Points on a hilly landscape, in no order, each with its height.
A ball rolls from a point to whichever of its 2 nearest points has the largest drop for the distance, and stops where none of them is lower. Distance is the straight distance between rows; heights are no part of it.
raf: 46	48	-11	32	43	-19	48	-24	11	3	12	30	15	34	0	-63	29	-5	31	-27	38	11	17	-28	27	11	-48	-31	5	8	-1	-25	51  h=40
Ragim: -6	-13	-4	86	11	-40	-61	-10	65	23	-5	-31	-39	12	34	-3	-9	-9	-37	-38	-56	53	-56	-19	-8	-63	-28	-3	43	35	15	57	9  h=305
pon: 38	-25	49	-27	3	18	33	-4	-19	22	-106	-5	26	9	38	-9	-21	-21	56	-15	66	-47	13	10	-23	19	14	7	-66	-60	15	-3	8  h=356
Budof: 8	31	-20	8	-53	-2	-56	-15	40	-4	-11	17	-6	12	65	29	-60	-10	-26	39	-77	-8	-18	0	-39	-48	70	32	-7	18	-22	-13	-43  h=423
suv: 18	19	9	22	55	-14	-13	41	0	0	-39	22	25	-10	-28	26	-36	-22	-3	-40	24	-3	18	9	19	13	17	29	-44	-60	4	28	-49  h=280
Lutez: -11	-3	-2	-8	-41	43	-8	-1	2	-53	-24	13	19	-17	-9	7	21	22	35	81	-26	-42	41	-38	25	-22	4	19	33	35	-30	18	59  h=179
subok: 10	16	12	31	4	46	29	-8	7	33	28	55	-37	-9	-9	29	-38	17	31	-19	-73	17	-7	-21	35	-31	-43	-42	32	47	-5	-20	-18  h=300
bonu: -39	26	-1	47	-15	7	36	-21	0	41	-9	51	-51	-8	26	12	-66	-6	18	8	-83	6	-11	-30	22	-51	-47	-29	43	45	-11	46	-23  h=284
zan: 69	0	-5	18	0	21	23	8	-3	37	35	10	-3	-18	-33	-60	-13	-75	36	-15	51	-26	-17	41	-29	42	-27	-8	-26	-1	20	-34	-22  h=367
Sim: -22	56	17	-49	-12	5	-6	8	-41	-21	-9	4	-37	-21	-7	5	-21	-24	-11	59	-14	-18	30	31	-36	-42	30	29	-27	-25	-17	-9	-3  h=595
Demol: -73	-39	27	41	28	-40	7	-13	-19	18	-47	23	-26	-29	55	-14	-83	-68	-30	19	-46	32	12	-17	24	-36	-47	-3	25	-11	-34	44	-37  h=495
veros: 17	-3	5	-11	-46	-13	33	5	9	-26	-8	21	18	31	15	11	25	-19	69	51	42	35	15	-53	5	43	-24	49	19	17	21	-30	-22  h=311
monu: -34	-39	-58	-27	2	13	-26	31	26	47	-1	38	3	42	11	45	-20	24	-33	-53	8	12	-28	0	13	-63	-3	16	38	3	21	-35	-10  h=400
vasit: 7	-28	16	23	11	17	22	68	14	60	-56	44	4	25	8	17	-62	3	13	-54	8	-26	-23	10	74	-29	-40	-18	-19	-38	-23	10	-11  h=213
Bavo: -12	-37	-20	-15	1	-60	61	14	61	-35	-2	-48	-13	54	4	21	15	15	63	-53	5	33	2	21	19	15	37	-19	7	-4	23	-15	47  h=235
Fiki: -15	-21	19	-25	-30	48	13	19	-43	9	43	5	-16	-18	-52	27	-21	20	13	19	-32	-39	24	14	55	11	-32	-36	23	-2	-20	-10	47  h=428
gofut: -40	32	-45	-4	-26	-10	-15	92	-23	24	6	-19	20	-23	14	-3	-8	-28	-46	-11	31	-51	-1	39	25	-77	16	-1	-51	-45	41	16	-4  h=43
lav: -1	-19	12	-8	-2	-26	94	12	23	-33	4	-89	-17	41	-16	1	14	23	19	-60	24	-34	14	15	30	47	41	-48	-3	-12	45	29	49  h=217
fufa: 35	34	25	-57	12	1	11	-19	-26	14	-4	-2	-77	14	17	34	-50	32	60	-6	-72	-24	1	22	17	-16	-41	12	-21	9	-16	-21	19  h=665
Guto: -28	-2	-41	-7	45	31	-31	-41	-19	4	29	11	33	-13	-23	-37	-15	-44	-22	-6	1	-6	19	49	-89	11	36	23	5	-5	-43	23	-37  h=303
zodas: -48	23	-43	-8	-3	27	-28	-50	16	-2	2	-10	-35	14	-49	32	-15	-45	-40	16	-71	16	-10	4	-26	-83	23	52	26	17	1	-3	-5  h=608
tagos: 51	62	-9	-22	36	-8	-32	33	-56	10	63	2	-7	-6	-64	-15	19	8	-35	8	0	-42	25	-17	48	-10	-1	0	29	-25	-10	48	40  h=451
Kerag: 13	-8	14	24	12	44	-18	-58	33	-10	11	7	9	-17	12	-39	5	-43	7	24	4	50	-1	28	-51	14	12	-44	32	-14	-26	-35	-40  h=256
bebe: -16	15	13	23	-3	23	53	-37	-16	50	-18	53	-11	18	21	-11	-60	-7	8	21	11	6	-9	-35	10	-30	-65	-24	42	14	-39	22	-65  h=254
kan: -37	-27	-25	-18	-4	21	20	-7	-26	-10	-41	34	22	1	16	-3	14	26	51	51	7	-18	55	-17	25	-19	-10	49	-5	60	-55	41	16  h=203
Guro: 23	-20	0	60	37	48	-51	-18	33	-18	-5	35	31	-18	5	-21	33	-27	-19	-3	-9	66	27	19	-15	-2	45	-1	19	-17	-4	-41	-35  h=223
samo: -8	-33	1	-34	35	-12	24	39	20	12	-33	3	-12	19	-34	35	4	12	36	-46	0	17	-29	44	3	19	33	20	-57	-15	38	-11	4  h=271
zozod: -14	-23	-41	5	-26	-47	45	-36	8	21	-23	-29	8	64	46	-2	8	27	30	-41	57	22	44	-23	36	11	3	8	-20	0	-20	12	45  h=282
barig: -13	34	24	18	21	-12	-37	-17	44	37	-24	-5	-44	44	23	-1	-4	43	-23	-58	-36	52	-52	-15	-8	-77	-26	-10	8	17	2	29	15  h=283
fefof: 18	22	23	31	-46	61	6	21	4	36	24	49	0	-47	-44	-34	-37	-67	-3	13	13	-21	-24	14	-10	4	-42	-11	-22	-7	22	-37	-22  h=340
Dab: -30	29	22	-29	-32	8	-37	22	-10	11	30	38	13	12	-21	14	-24	42	-80	-12	-30	-5	-26	-6	17	-23	-3	-12	-32	-8	-7	-39	24  h=189
sog: 5	40	19	18	2	35	9	38	30	-31	-34	51	5	-33	6	20	-22	26	3	47	-43	-43	-33	-33	12	-4	-18	-16	31	22	-12	-9	12  h=128
Nas: 56	-16	-24	26	44	-27	-38	27	54	-22	17	17	-21	-6	5	-10	33	-7	60	-17	-38	41	-17	18	-4	-34	-4	42	7	45	-6	8	-53  h=482
rus: -40	2	-12	-18	-34	14	0	-6	-40	29	54	8	-24	-42	-45	-23	5	-47	-22	17	11	21	3	57	-29	31	-2	9	-33	-5	26	-37	7  h=236
bama: -23	5	18	-16	24	1	58	3	-12	14	57	-16	-1	7	-109	-3	3	-1	0	-30	4	25	4	24	33	14	10	-29	-29	-8	32	0	38  h=439
pudu: 2	32	-37	-9	48	29	-15	65	-30	20	47	42	31	-22	-39	-7	40	0	-56	-6	26	-32	-5	12	-20	-14	40	-37	15	-20	37	-6	21  h=151
ses: 4	-8	42	-8	25	15	30	-1	-20	30	-59	1	24	1	-2	-2	-52	-52	36	-9	48	-3	2	30	-14	38	-2	16	-41	-51	-6	22	-49  h=324
foput: 44	5	6	11	11	0	-39	4	-1	-51	5	14	-19	-28	-24	-9	50	15	52	26	-46	13	-11	-4	-1	20	-15	64	11	54	-5	0	-56  h=487
Bib: -29	47	-4	-29	14	19	-30	37	9	4	25	45	52	1	-24	-36	-7	3	-64	4	4	-21	-14	19	-28	-37	24	-25	-31	8	-1	-19	56  h=181
tak: 2	20	55	43	31	-25	-37	-67	21	-23	-53	-51	-36	-31	52	21	-44	-30	-21	22	-64	20	-32	-49	-34	0	-36	3	52	-15	-6	35	-35  h=431
Kodon: 15	5	59	9	-72	25	-41	34	43	-21	-43	13	27	-14	44	26	-59	-10	10	48	11	-6	-5	-16	10	1	6	8	-8	-33	-10	-13	-33  h=384
Zazu: 46	50	-29	37	-17	-43	-34	1	28	-15	8	-40	-25	-1	62	-7	-8	16	8	8	-17	-17	-1	-21	4	-48	-48	22	13	39	-34	35	19  h=333
piru: 2	-8	6	57	6	37	10	54	50	3	-53	53	23	-21	3	13	-28	-15	12	3	5	-8	-7	-23	42	-17	-30	-6	25	-5	-27	16	-7  h=172
vifif: -14	51	12	-30	-42	-64	-7	21	-29	2	-5	13	4	29	5	6	-48	6	-18	-11	41	3	22	-17	28	1	-12	38	-66	-48	-16	-15	12  h=138
Rize: 4	-47	-25	-4	34	-15	-22	49	11	21	33	22	-9	14	-4	55	3	38	-45	-58	-21	20	-46	9	8	9	-11	3	26	7	30	-48	-10  h=411
vibu: 30	52	20	31	-25	63	17	-1	37	43	26	70	-22	-24	-2	-6	-48	-8	-1	9	-42	-14	-40	-16	16	-31	-25	-54	12	9	19	-55	-25  h=316
Tufe: -31	25	14	-31	-14	-3	-14	9	-52	-31	4	8	-6	-23	31	13	-5	-32	23	49	43	6	39	29	-82	30	49	37	0	-55	1	-18	-2  h=582
luma: 38	13	-61	-54	-53	2	-12	-38	19	3	57	15	-8	28	-31	-4	2	35	42	14	-12	-51	-20	-22	-42	23	-1	13	25	35	-6	-19	-4  h=648
luz: -4	-18	-50	-22	-23	-8	-38	-20	44	36	46	-13	-15	21	2	-1	-47	-34	7	-16	-10	34	10	41	5	-69	-7	24	9	14	-6	14	-12  h=448
giluv: 12	-33	-12	-30	64	-62	-52	-40	12	11	37	-18	-32	14	0	0	-67	7	-5	-41	-58	-21	-11	-21	-29	-14	-31	21	17	18	-48	45	-51  h=350
dabo: 59	-34	19	-16	-10	15	44	25	-31	5	37	-23	-6	-4	-49	-36	15	-40	21	7	41	-40	-16	37	-49	46	52	-37	-10	-8	29	-18	-27  h=390
mevev: -17	17	17	15	-32	41	-4	13	22	-43	-14	22	9	-24	21	18	-3	43	51	50	-96	-14	-8	-19	17	-8	-1	0	19	77	-24	11	35  h=157
lus: 42	-44	-48	13	27	19	-38	7	63	10	50	-7	4	11	-31	7	13	-8	38	-30	-7	29	-9	35	8	-24	-3	8	38	22	12	-5	-31  h=465
fabez: -2	11	50	41	21	3	-53	-34	-26	11	-39	-9	-11	-20	59	-47	23	17	-54	7	-51	21	-27	-4	2	7	-45	21	-19	47	-22	18	20  h=238
zape: 20	-26	29	-3	10	9	56	22	37	-29	-33	16	16	39	-17	-4	-5	15	18	-24	23	-22	-62	-28	-30	86	-10	-41	46	-14	-2	-47	-2  h=437
degu: 3	47	18	13	19	1	-10	-27	-44	-25	-4	24	3	-32	28	-24	39	-37	-9	40	30	54	49	-20	-9	36	-37	37	9	-19	31	-49	9  h=306
lerab: 26	-35	-18	13	23	-22	11	64	49	-4	-5	6	-5	18	12	46	2	31	-20	-55	17	-1	-60	5	-15	46	9	-42	31	-33	13	-55	1  h=425
keb: 19	6	-34	13	29	-31	47	-29	9	-33	-13	5	20	53	4	-25	58	7	26	-36	30	13	37	-34	47	45	-9	-9	26	-18	25	-44	79  h=90
gubu: 2	0	-18	-11	-15	10	-46	17	55	20	-17	14	-14	36	38	14	-50	-2	-12	6	-55	-14	-32	16	-10	-76	14	15	7	24	-17	9	9  h=435
bobif: -10	59	-3	18	-19	-27	7	49	-7	23	-26	-20	5	-14	25	-26	-16	-6	-18	-15	27	-38	-11	11	37	-76	-37	16	-72	-13	-12	40	11  h=87
lod: -9	-8	42	-8	-42	-2	53	-43	10	-14	30	-40	10	17	22	-40	26	22	46	10	9	20	-43	-2	-29	39	-33	-69	20	42	-5	-29	15  h=302
Kinod: 24	-37	46	0	-65	21	-1	-19	26	-28	20	-4	33	24	16	-29	37	21	12	22	8	26	-49	-1	-38	52	35	-46	3	39	0	-65	-32  h=315
bibi: 35	1	0	12	-10	-13	-11	-2	-22	-1	21	-28	38	5	-14	-14	21	41	-9	-6	42	-17	18	-24	38	68	-23	-2	5	-11	-20	19	20  h=399
difif: -31	12	-28	-58	50	17	-14	-48	-18	30	20	1	1	40	-51	5	-36	-2	-47	-44	-16	11	23	23	26	-55	-25	7	16	-31	-5	-6	31  h=234
val: 29	6	-28	22	-27	-50	-12	-13	10	28	-8	-26	-3	27	54	-23	-13	16	55	-34	30	13	27	-8	32	-12	-54	33	-14	28	-42	55	14  h=304
lavu: 4	-18	-47	-15	62	-18	-43	-8	-21	13	20	-13	3	-1	9	-13	-40	-12	-53	-19	-26	-42	-8	37	-57	-14	-14	19	17	15	-60	37	-59  h=328
Fifi: -12	-21	-20	-2	-42	-20	33	10	11	-9	18	21	-15	-5	1	-5	40	-6	53	23	20	46	10	0	14	6	2	13	-17	28	14	-32	6  h=334
Leli: -63	0	-31	40	-16	-41	-6	-38	14	-6	-43	5	-14	-12	62	31	-46	-1	-34	25	-76	-15	-39	-62	-10	-3	-26	2	69	26	-19	43	9  h=358
veb: 57	-19	-27	-45	-34	5	-5	-14	-5	25	-4	-4	-47	61	-9	18	-10	34	63	-46	-18	-49	-32	-9	-6	28	-41	38	9	29	-13	-16	4  h=655
zepod: 10	-20	-12	40	27	-7	-7	-44	-24	17	10	8	13	-20	22	-30	25	-38	-12	-1	17	55	32	12	25	52	-29	12	-8	-1	15	-17	-6  h=308
nozos: 15	-1	-36	-12	-3	-26	26	9	13	-28	-39	47	9	42	-17	14	27	18	53	-3	44	16	-14	-62	-28	36	1	67	0	26	-19	-8	-44  h=285
bagub: 6	-18	5	27	-10	17	-44	6	11	5	19	-48	12	-34	-16	-15	28	29	-5	9	-12	3	-7	33	4	-21	13	16	-37	38	-28	50	-45  h=453
Ket: -11	8	62	-18	5	9	88	-19	8	-13	35	-37	-25	38	-91	-8	-4	20	36	-32	-12	44	-2	-5	5	-12	30	-45	-26	21	4	-24	15  h=434
noliz: -32	-15	54	0	2	-16	61	15	-23	6	-47	-66	19	-2	40	43	6	26	25	12	53	15	13	-6	43	41	-50	-16	-5	-47	17	16	5  h=325
Bak: -2	-39	-45	59	-53	50	-30	1	45	27	-9	-35	6	-32	-1	-1	29	-11	-15	-19	20	-37	-26	-8	15	-24	-48	-5	44	-10	-9	21	-7  h=375
retet: 33	-16	45	-40	2	12	33	49	-25	-26	-15	36	20	-15	-43	-17	27	-17	47	39	37	-26	-12	2	-45	46	68	-26	2	-21	23	-16	-13  h=406
mulap: -14	7	60	-16	-38	27	10	39	-39	-14	21	6	8	-47	-8	33	-37	4	17	68	-12	-34	8	-3	52	57	-72	-22	35	-10	2	8	30  h=415
mede: -28	29	17	8	-13	-39	-37	-12	-3	-19	12	52	-5	-43	48	0	-76	-61	-33	46	-55	11	6	-26	-31	25	-18	27	11	3	0	-15	-1  h=538
Putif: -27	-42	8	-17	-13	19	23	-8	4	15	36	-47	-10	-28	-13	-9	20	19	24	3	-4	8	-5	64	5	-24	6	-63	-21	5	-6	8	28  h=413
Zure: -1	-6	-46	33	-33	20	-51	9	23	-2	16	14	47	-28	-22	-20	39	-33	-12	23	34	2	60	9	28	-13	44	37	-25	-7	18	19	18  h=166
bamel: -42	-41	2	-22	12	-45	16	-29	-10	-5	23	-56	0	-28	38	-5	4	24	10	15	4	47	12	60	-5	25	-2	-31	-20	13	-29	33	7  h=403
pak: 20	-16	10	-7	-2	20	-16	-5	11	22	-96	-10	-4	6	39	-6	24	27	28	-32	33	-37	-8	-2	5	-4	-18	22	-41	-33	-5	10	21  h=379
Limus: 2	-16	1	-31	-3	7	4	-4	-58	-1	31	-13	-57	-7	-38	14	54	-10	-8	1	3	25	-8	52	-41	44	49	28	-18	-18	36	-59	-16  h=212
Mas: 4	31	2	13	-12	52	-23	-39	-1	-3	-86	8	-1	2	20	-22	49	19	-21	12	14	-25	11	-47	3	-35	-16	35	1	-14	-14	-18	41  h=395
dig: 2	23	67	-25	-5	37	23	37	-8	-20	-5	1	24	-35	-48	2	1	25	17	44	29	-32	-18	-20	9	44	-18	-71	26	-37	-2	17	32  h=397
rubez: -23	20	60	-5	58	-39	-18	-43	43	-62	-70	-27	-22	-25	18	0	-8	-13	33	19	-56	54	-35	-23	-48	7	-22	15	26	2	-22	49	-21  h=396
saraf: -33	-21	73	35	42	-12	-30	-13	6	-8	-60	5	-2	-36	55	29	-67	-29	-43	18	-42	25	-18	-43	-14	1	-35	1	37	-29	-28	24	-66  h=467
luku: -28	-2	43	-5	8	28	24	16	-47	7	-56	-13	36	-14	31	17	34	11	-14	33	69	-10	8	-21	-7	40	-22	-9	3	-50	21	-16	-15  h=351
labuk: 31	1	1	8	43	24	-48	-10	-23	-5	14	15	-8	-5	-38	-10	47	-20	1	-22	-9	42	23	38	-28	19	53	50	-30	-14	27	-41	-36  h=182
nubaf: 11	-45	70	-35	-24	53	61	-31	-32	9	9	-5	-14	25	-73	-3	8	26	35	6	-7	6	13	-1	8	-35	42	-15	-51	33	-1	-28	-10  h=429
Fivi: 48	49	-8	-40	9	-36	-33	43	-72	4	27	-1	-22	-8	-11	4	45	6	-24	12	35	-23	23	-8	15	31	48	20	-1	-52	-1	37	9  h=470
Rakud: 9	-23	-34	-73	48	-5	-5	9	-8	27	62	0	11	52	-23	10	-53	17	-14	-34	-13	-20	-3	46	10	-16	-21	-31	30	11	-4	-25	49  h=253
gupuf: 9	17	-41	58	-57	16	-12	-7	37	11	30	-9	-17	-18	11	20	10	23	19	-8	2	2	-1	-37	27	-33	-53	5	38	30	-17	12	-15  h=357
Didok: -3	30	-49	-1	10	35	-49	18	30	7	-20	24	9	15	-1	-20	29	7	-27	-28	11	-32	-55	-13	-101	-42	25	35	8	28	-3	-9	-20  h=633
miz: 38	-25	74	-25	13	0	88	65	3	-55	-27	-5	35	31	-22	-12	20	3	37	23	31	-41	-22	-25	-3	77	31	-49	56	-14	28	-19	2  h=426
lel: -11	-13	9	-31	12	-2	-38	38	70	-18	-57	-5	-12	-1	14	19	7	9	38	-12	-19	15	-26	49	-22	-33	40	12	-43	-27	16	-8	28  h=289
Seka: -6	-58	-2	-4	-53	-13	67	-4	-2	9	-7	-3	18	23	-10	-30	34	-13	28	-5	49	16	-3	-2	-18	24	52	28	-54	47	34	-24	-20  h=347
ripot: -6	-28	-6	7	-16	52	-39	-53	-23	15	-35	-45	18	-29	-5	-10	58	2	-10	-20	39	-12	29	15	-43	-16	57	18	-41	-39	20	7	-31  h=424
fon: 4	-6	16	11	67	-23	-15	-45	21	-19	-1	-30	-30	-24	-16	-4	-25	2	23	-14	-51	19	-7	-8	-16	-8	-38	18	21	27	-42	68	-36  h=371
Sakal: -43	-24	58	34	35	-39	-33	6	-35	-8	-9	-5	27	-57	53	-12	-2	10	-50	14	-26	17	10	-39	34	40	-65	14	-14	23	-7	26	24  h=194
sefu: -7	0	12	-32	-7	-2	16	15	-8	10	-16	2	-40	36	2	37	-16	61	80	-53	-53	-14	-15	-11	9	22	-51	0	-2	49	-27	10	37  h=660
lazu: -50	-3	-23	72	26	-61	-11	-14	34	-2	-10	-24	-32	-36	14	4	-16	-31	-34	-13	-45	22	-45	-53	-6	-20	-62	3	51	27	-15	52	17  h=332
vamu: 23	-23	30	37	15	3	6	-18	29	29	-6	10	31	26	38	-45	-2	25	28	-17	6	56	6	19	20	-36	22	-30	-44	52	-46	27	-26  h=251
nul: -3	11	37	30	7	-22	-1	-1	15	2	-30	13	14	14	36	13	-8	47	-2	-16	15	45	-1	-52	26	-27	-15	7	-17	15	-41	16	-25  h=222
nizu: -27	-7	13	-11	-10	-3	-21	6	45	-45	-63	-43	11	-38	38	4	23	1	34	36	21	17	5	27	-28	9	25	-5	-1	-47	-5	22	19  h=312
Kov: 26	-7	-30	3	18	-14	17	-28	-39	2	39	-72	18	27	-47	7	65	43	1	-45	39	-28	29	-20	44	51	22	-43	32	-14	6	59	33  h=416
Gubaz: -6	-41	-27	-33	11	-46	60	66	21	-23	0	-18	-29	38	-8	31	36	0	11	-38	12	-1	-13	37	-7	36	84	6	-15	-11	73	-29	16  h=252
bop: -17	-35	-56	13	6	-32	32	3	-12	-12	-16	-40	-2	13	57	30	71	16	4	-27	50	-11	-4	30	3	56	53	-40	-53	9	70	21	-7  h=376
Zak: -53	-63	-52	-11	-61	44	-18	-3	22	43	-6	-2	-13	2	-5	30	20	28	-11	-32	-6	-27	-25	-8	5	-62	-23	7	15	20	-7	7	-3  h=389
dalu: 12	67	33	43	10	-7	-51	-40	-5	29	-30	-11	-39	28	37	-48	5	5	-60	-18	-58	8	-64	-6	-23	-57	-25	8	-17	40	-2	7	36  h=262
Minil: -50	53	-28	2	-11	27	-12	-41	-17	-10	5	40	11	-15	-27	-4	-32	-23	-75	24	-39	-31	-9	-35	-27	3	-27	4	37	-10	-28	-8	-11  h=180
baf: -8	-52	-24	5	-32	-15	58	13	-14	38	-28	-18	-5	17	45	2	8	-27	7	-36	42	-23	1	44	13	46	27	4	-71	2	61	-13	16  h=361
Buf: -3	-49	-37	-28	-49	23	-52	28	9	16	13	9	65	-7	-18	-13	10	-15	-13	2	37	-43	43	22	15	-28	57	-6	-37	-32	38	13	49  h=122
roro: -38	8	23	11	5	5	-6	-25	-39	9	16	44	35	-38	1	-31	-30	-17	-64	24	-25	3	-12	-29	2	60	-82	0	21	19	-24	0	11  h=139
Rezad: -37	-4	-7	34	30	-46	-3	-4	-24	-21	-14	15	-5	-41	34	2	-64	-76	-33	50	-47	-10	19	-31	10	-19	-43	33	24	18	-33	27	2  h=515
buraf: 1	10	-38	-12	27	38	-30	-13	15	-3	41	-3	-52	-18	-22	31	20	-6	-10	26	-58	25	-2	28	-26	-88	19	22	35	41	21	-24	-32  h=614
bamip: -13	-27	-2	-2	-15	-20	58	-39	-47	-6	-25	-42	46	47	26	14	21	17	-3	19	58	11	74	-28	56	63	21	29	-10	-5	10	19	22  h=261
rupa: -8	30	0	-7	36	32	-32	-37	1	-43	21	9	15	-29	-6	-55	15	-38	-10	48	-15	10	10	43	-95	3	45	-22	21	2	-33	-8	-2  h=281
rino: 58	-3	40	-9	-19	-12	54	-2	-3	-28	-37	-32	-7	17	-12	-12	47	1	54	-3	61	-6	26	-28	12	4	30	-15	-10	-46	46	-42	25  h=171
Pas: -8	-21	-43	2	12	-33	26	8	-58	30	60	-23	3	28	-3	22	9	-12	-83	-33	22	-6	30	40	47	46	40	-26	-21	-25	62	-16	22  h=209
lurom: -47	-16	-30	-9	3	12	60	-2	-31	33	-27	70	6	16	9	-1	-26	11	26	14	12	-11	22	-30	23	-42	-41	18	7	41	-67	23	-32  h=225
rifur: -27	3	-37	-4	30	21	-8	31	-3	6	-19	-12	-3	-30	9	6	55	27	-32	7	15	-31	-27	29	-67	-60	39	-4	-4	11	-14	13	-33  h=625
Fumo: 28	9	32	49	-32	29	-54	47	46	7	0	40	35	-7	9	14	-47	-15	-28	-18	26	20	-17	-6	-19	-11	36	-6	-20	-42	-18	-40	-54  h=354
Depun: 3	-12	-51	-62	20	-30	4	-8	-30	11	84	-8	-36	10	9	12	-11	15	-14	19	-13	-14	9	47	-22	-6	-5	-41	29	15	-23	-24	22  h=270
dur: -20	44	11	-8	8	1	7	-27	-51	-14	54	28	-36	-58	-29	-14	26	-25	-17	49	-15	40	11	4	-16	33	-50	19	5	23	19	-29	-4  h=263
Topes: -6	-20	-16	22	56	-95	52	-15	46	-32	-1	-47	0	17	8	22	-1	-19	47	-58	11	55	4	19	29	55	13	-18	-30	-16	43	36	11  h=258
gomu: -4	74	25	4	-4	-52	-20	39	-26	-15	-34	3	7	-11	42	-24	-63	-33	-40	10	-5	-21	27	-6	40	-37	-37	31	-51	-53	-19	4	35  h=88
diten: -7	-27	15	17	-43	29	-12	-24	-24	20	-2	-45	-2	-39	1	6	27	2	-5	29	50	24	11	3	-1	-9	-3	30	-20	-3	-9	6	-79  h=440
lom: 26	-9	-30	22	68	-42	45	-12	-42	-17	45	-19	3	26	14	1	21	-30	-45	-23	12	-21	27	29	35	96	40	-58	-19	14	65	35	12  h=240
siti: 34	-36	3	30	82	-39	45	-36	-55	-5	25	-28	4	-6	51	-23	36	-17	-15	-6	2	25	38	34	31	74	3	-32	-8	23	32	-12	-11  h=273
pov: 37	0	63	-1	-27	-7	112	10	13	-43	1	-53	-3	24	-30	-43	40	4	7	-28	51	-34	31	-46	19	9	50	-56	18	-24	74	1	44  h=197
tuget: 37	7	41	-5	-37	45	-12	2	-38	-12	13	6	28	-19	-42	-18	37	13	-8	46	36	-29	12	-38	15	72	-19	-15	31	-25	18	-24	19  h=380
Fizu: 20	15	-64	-39	-1	3	-49	-32	56	-21	21	8	10	28	-49	-26	31	4	29	-5	7	-16	-26	-8	-65	-3	7	38	24	18	-14	5	-4  h=641
daneb: -19	-15	-28	-29	-73	11	-19	47	-14	10	14	4	12	-10	11	-2	-28	-10	-24	30	12	-50	30	21	28	-67	14	-16	-24	-40	-13	-12	23  h=82
bup: -26	54	-35	-32	-11	27	-2	-46	-23	-19	-44	-22	-48	-1	-17	30	-33	-36	-11	40	-46	-49	11	-2	-48	-65	22	47	14	-25	-25	-5	-15  h=602
Vebav: -7	3	16	17	41	-60	20	12	20	-9	-16	-41	-8	-38	23	32	-18	6	14	-29	26	37	20	20	48	22	-27	-21	-24	-57	9	34	12  h=292
Kupi: 41	24	10	2	-5	-6	-4	-23	-1	-43	-35	-13	12	4	-10	-44	88	0	66	7	38	-2	26	-18	30	26	-21	0	11	-32	38	-41	51  h=135
Tari: 12	2	14	-27	10	15	62	7	-53	21	58	-41	-11	1	-94	-6	42	15	23	-31	18	-25	23	-3	50	6	31	-62	4	-11	27	41	59  h=430
pigug: 16	-29	-1	12	-41	6	-21	14	38	-12	30	20	51	12	-12	6	4	29	-19	18	38	20	-9	-13	-31	12	62	-30	-2	7	-37	-23	-51  h=329
fis: 0	22	25	-40	-38	-39	-5	26	3	13	38	-19	5	50	-48	17	-43	23	-47	-49	22	0	-27	-1	11	15	14	1	-46	-40	6	-25	9  h=169
Kuzu: -26	52	-51	-21	55	1	-18	-13	-9	7	31	37	11	20	-30	-11	-37	-37	-77	-19	-17	-9	13	-13	-25	-71	-19	14	38	-21	-10	-15	-3  h=211
mab: 16	-27	-20	-2	-10	-5	40	-3	-78	7	24	-8	14	15	3	-3	40	-22	-39	26	50	-13	67	5	44	75	64	4	11	-13	42	-4	24  h=237
Fupos: -4	0	-5	-21	-11	47	-45	-29	-45	-24	-38	-12	-7	-24	-23	-11	69	25	-26	24	12	-34	25	-8	-29	10	26	35	7	-24	-10	-12	21  h=409
panit: 28	-62	32	-27	-44	39	37	-14	13	10	29	-27	-31	9	-31	25	-4	19	53	-9	-16	1	26	17	21	-72	21	-58	-12	-3	11	-44	31  h=422
pafe: 32	15	4	2	-53	-7	-66	5	40	-38	9	-16	32	-9	-44	-24	34	6	17	38	27	16	36	-13	9	-12	53	49	-30	-3	-4	37	3  h=202
Fima: -64	-31	-52	-11	9	-38	-10	-20	-3	2	-9	-37	21	-8	43	34	35	27	-19	-18	28	13	10	51	4	23	40	-23	-54	-16	14	41	1  h=391
dasa: 4	-1	-25	-31	79	3	0	34	-50	29	61	-4	11	4	-38	26	30	20	-60	-41	8	7	-3	37	32	4	26	-35	16	-11	78	-18	34  h=183
leriv: -39	7	-40	8	64	6	-7	11	23	-13	9	16	-11	-22	-12	10	45	21	-40	2	-41	34	-37	11	-50	-78	22	3	7	55	-6	2	-28  h=620
puze: 25	4	4	-20	-53	27	-41	-10	45	-10	-36	51	-6	4	73	34	-47	6	26	46	-35	-3	-2	-2	-34	3	50	12	14	-14	-5	-48	-29  h=407
lok: -22	38	5	-23	-19	-38	-13	33	-27	-38	39	33	9	-49	55	14	-29	-35	1	83	10	20	14	0	-74	36	12	18	17	0	6	-11	-32  h=563
sidu: -14	-4	-1	7	32	16	-17	64	24	17	-46	23	53	9	-34	2	-65	-25	-14	-37	-2	-44	-5	24	51	-33	3	15	-49	-47	-11	46	-18  h=242
neki: 11	26	-4	8	9	34	-35	14	-19	-16	42	-9	1	-10	-47	19	3	27	-41	18	-46	-33	41	-21	61	-41	-13	-13	52	-3	-24	14	43  h=438
Vafig: 10	25	11	-22	-29	-33	14	-52	-10	-11	73	-25	-17	14	30	-2	-16	36	-8	13	-14	26	-7	-3	-25	30	-22	-51	13	22	-21	-32	5  h=287
puror: 2	26	12	16	-20	-19	27	-35	12	5	-8	48	-4	45	-16	29	-2	48	16	-22	5	47	-24	-100	-2	18	-19	31	18	37	-16	-5	-55  h=255
fup: 29	11	13	36	-42	18	-47	3	12	7	-6	25	0	-18	9	-9	-5	2	-13	16	-29	1	-35	-15	4	5	-16	62	-21	60	-22	21	-47  h=469

For each start below, name the point where the ball stops.
vibu | sog
Ket | nul
lok | labuk
fufa | labuk
fup | sog
lus | roro
sefu | labuk
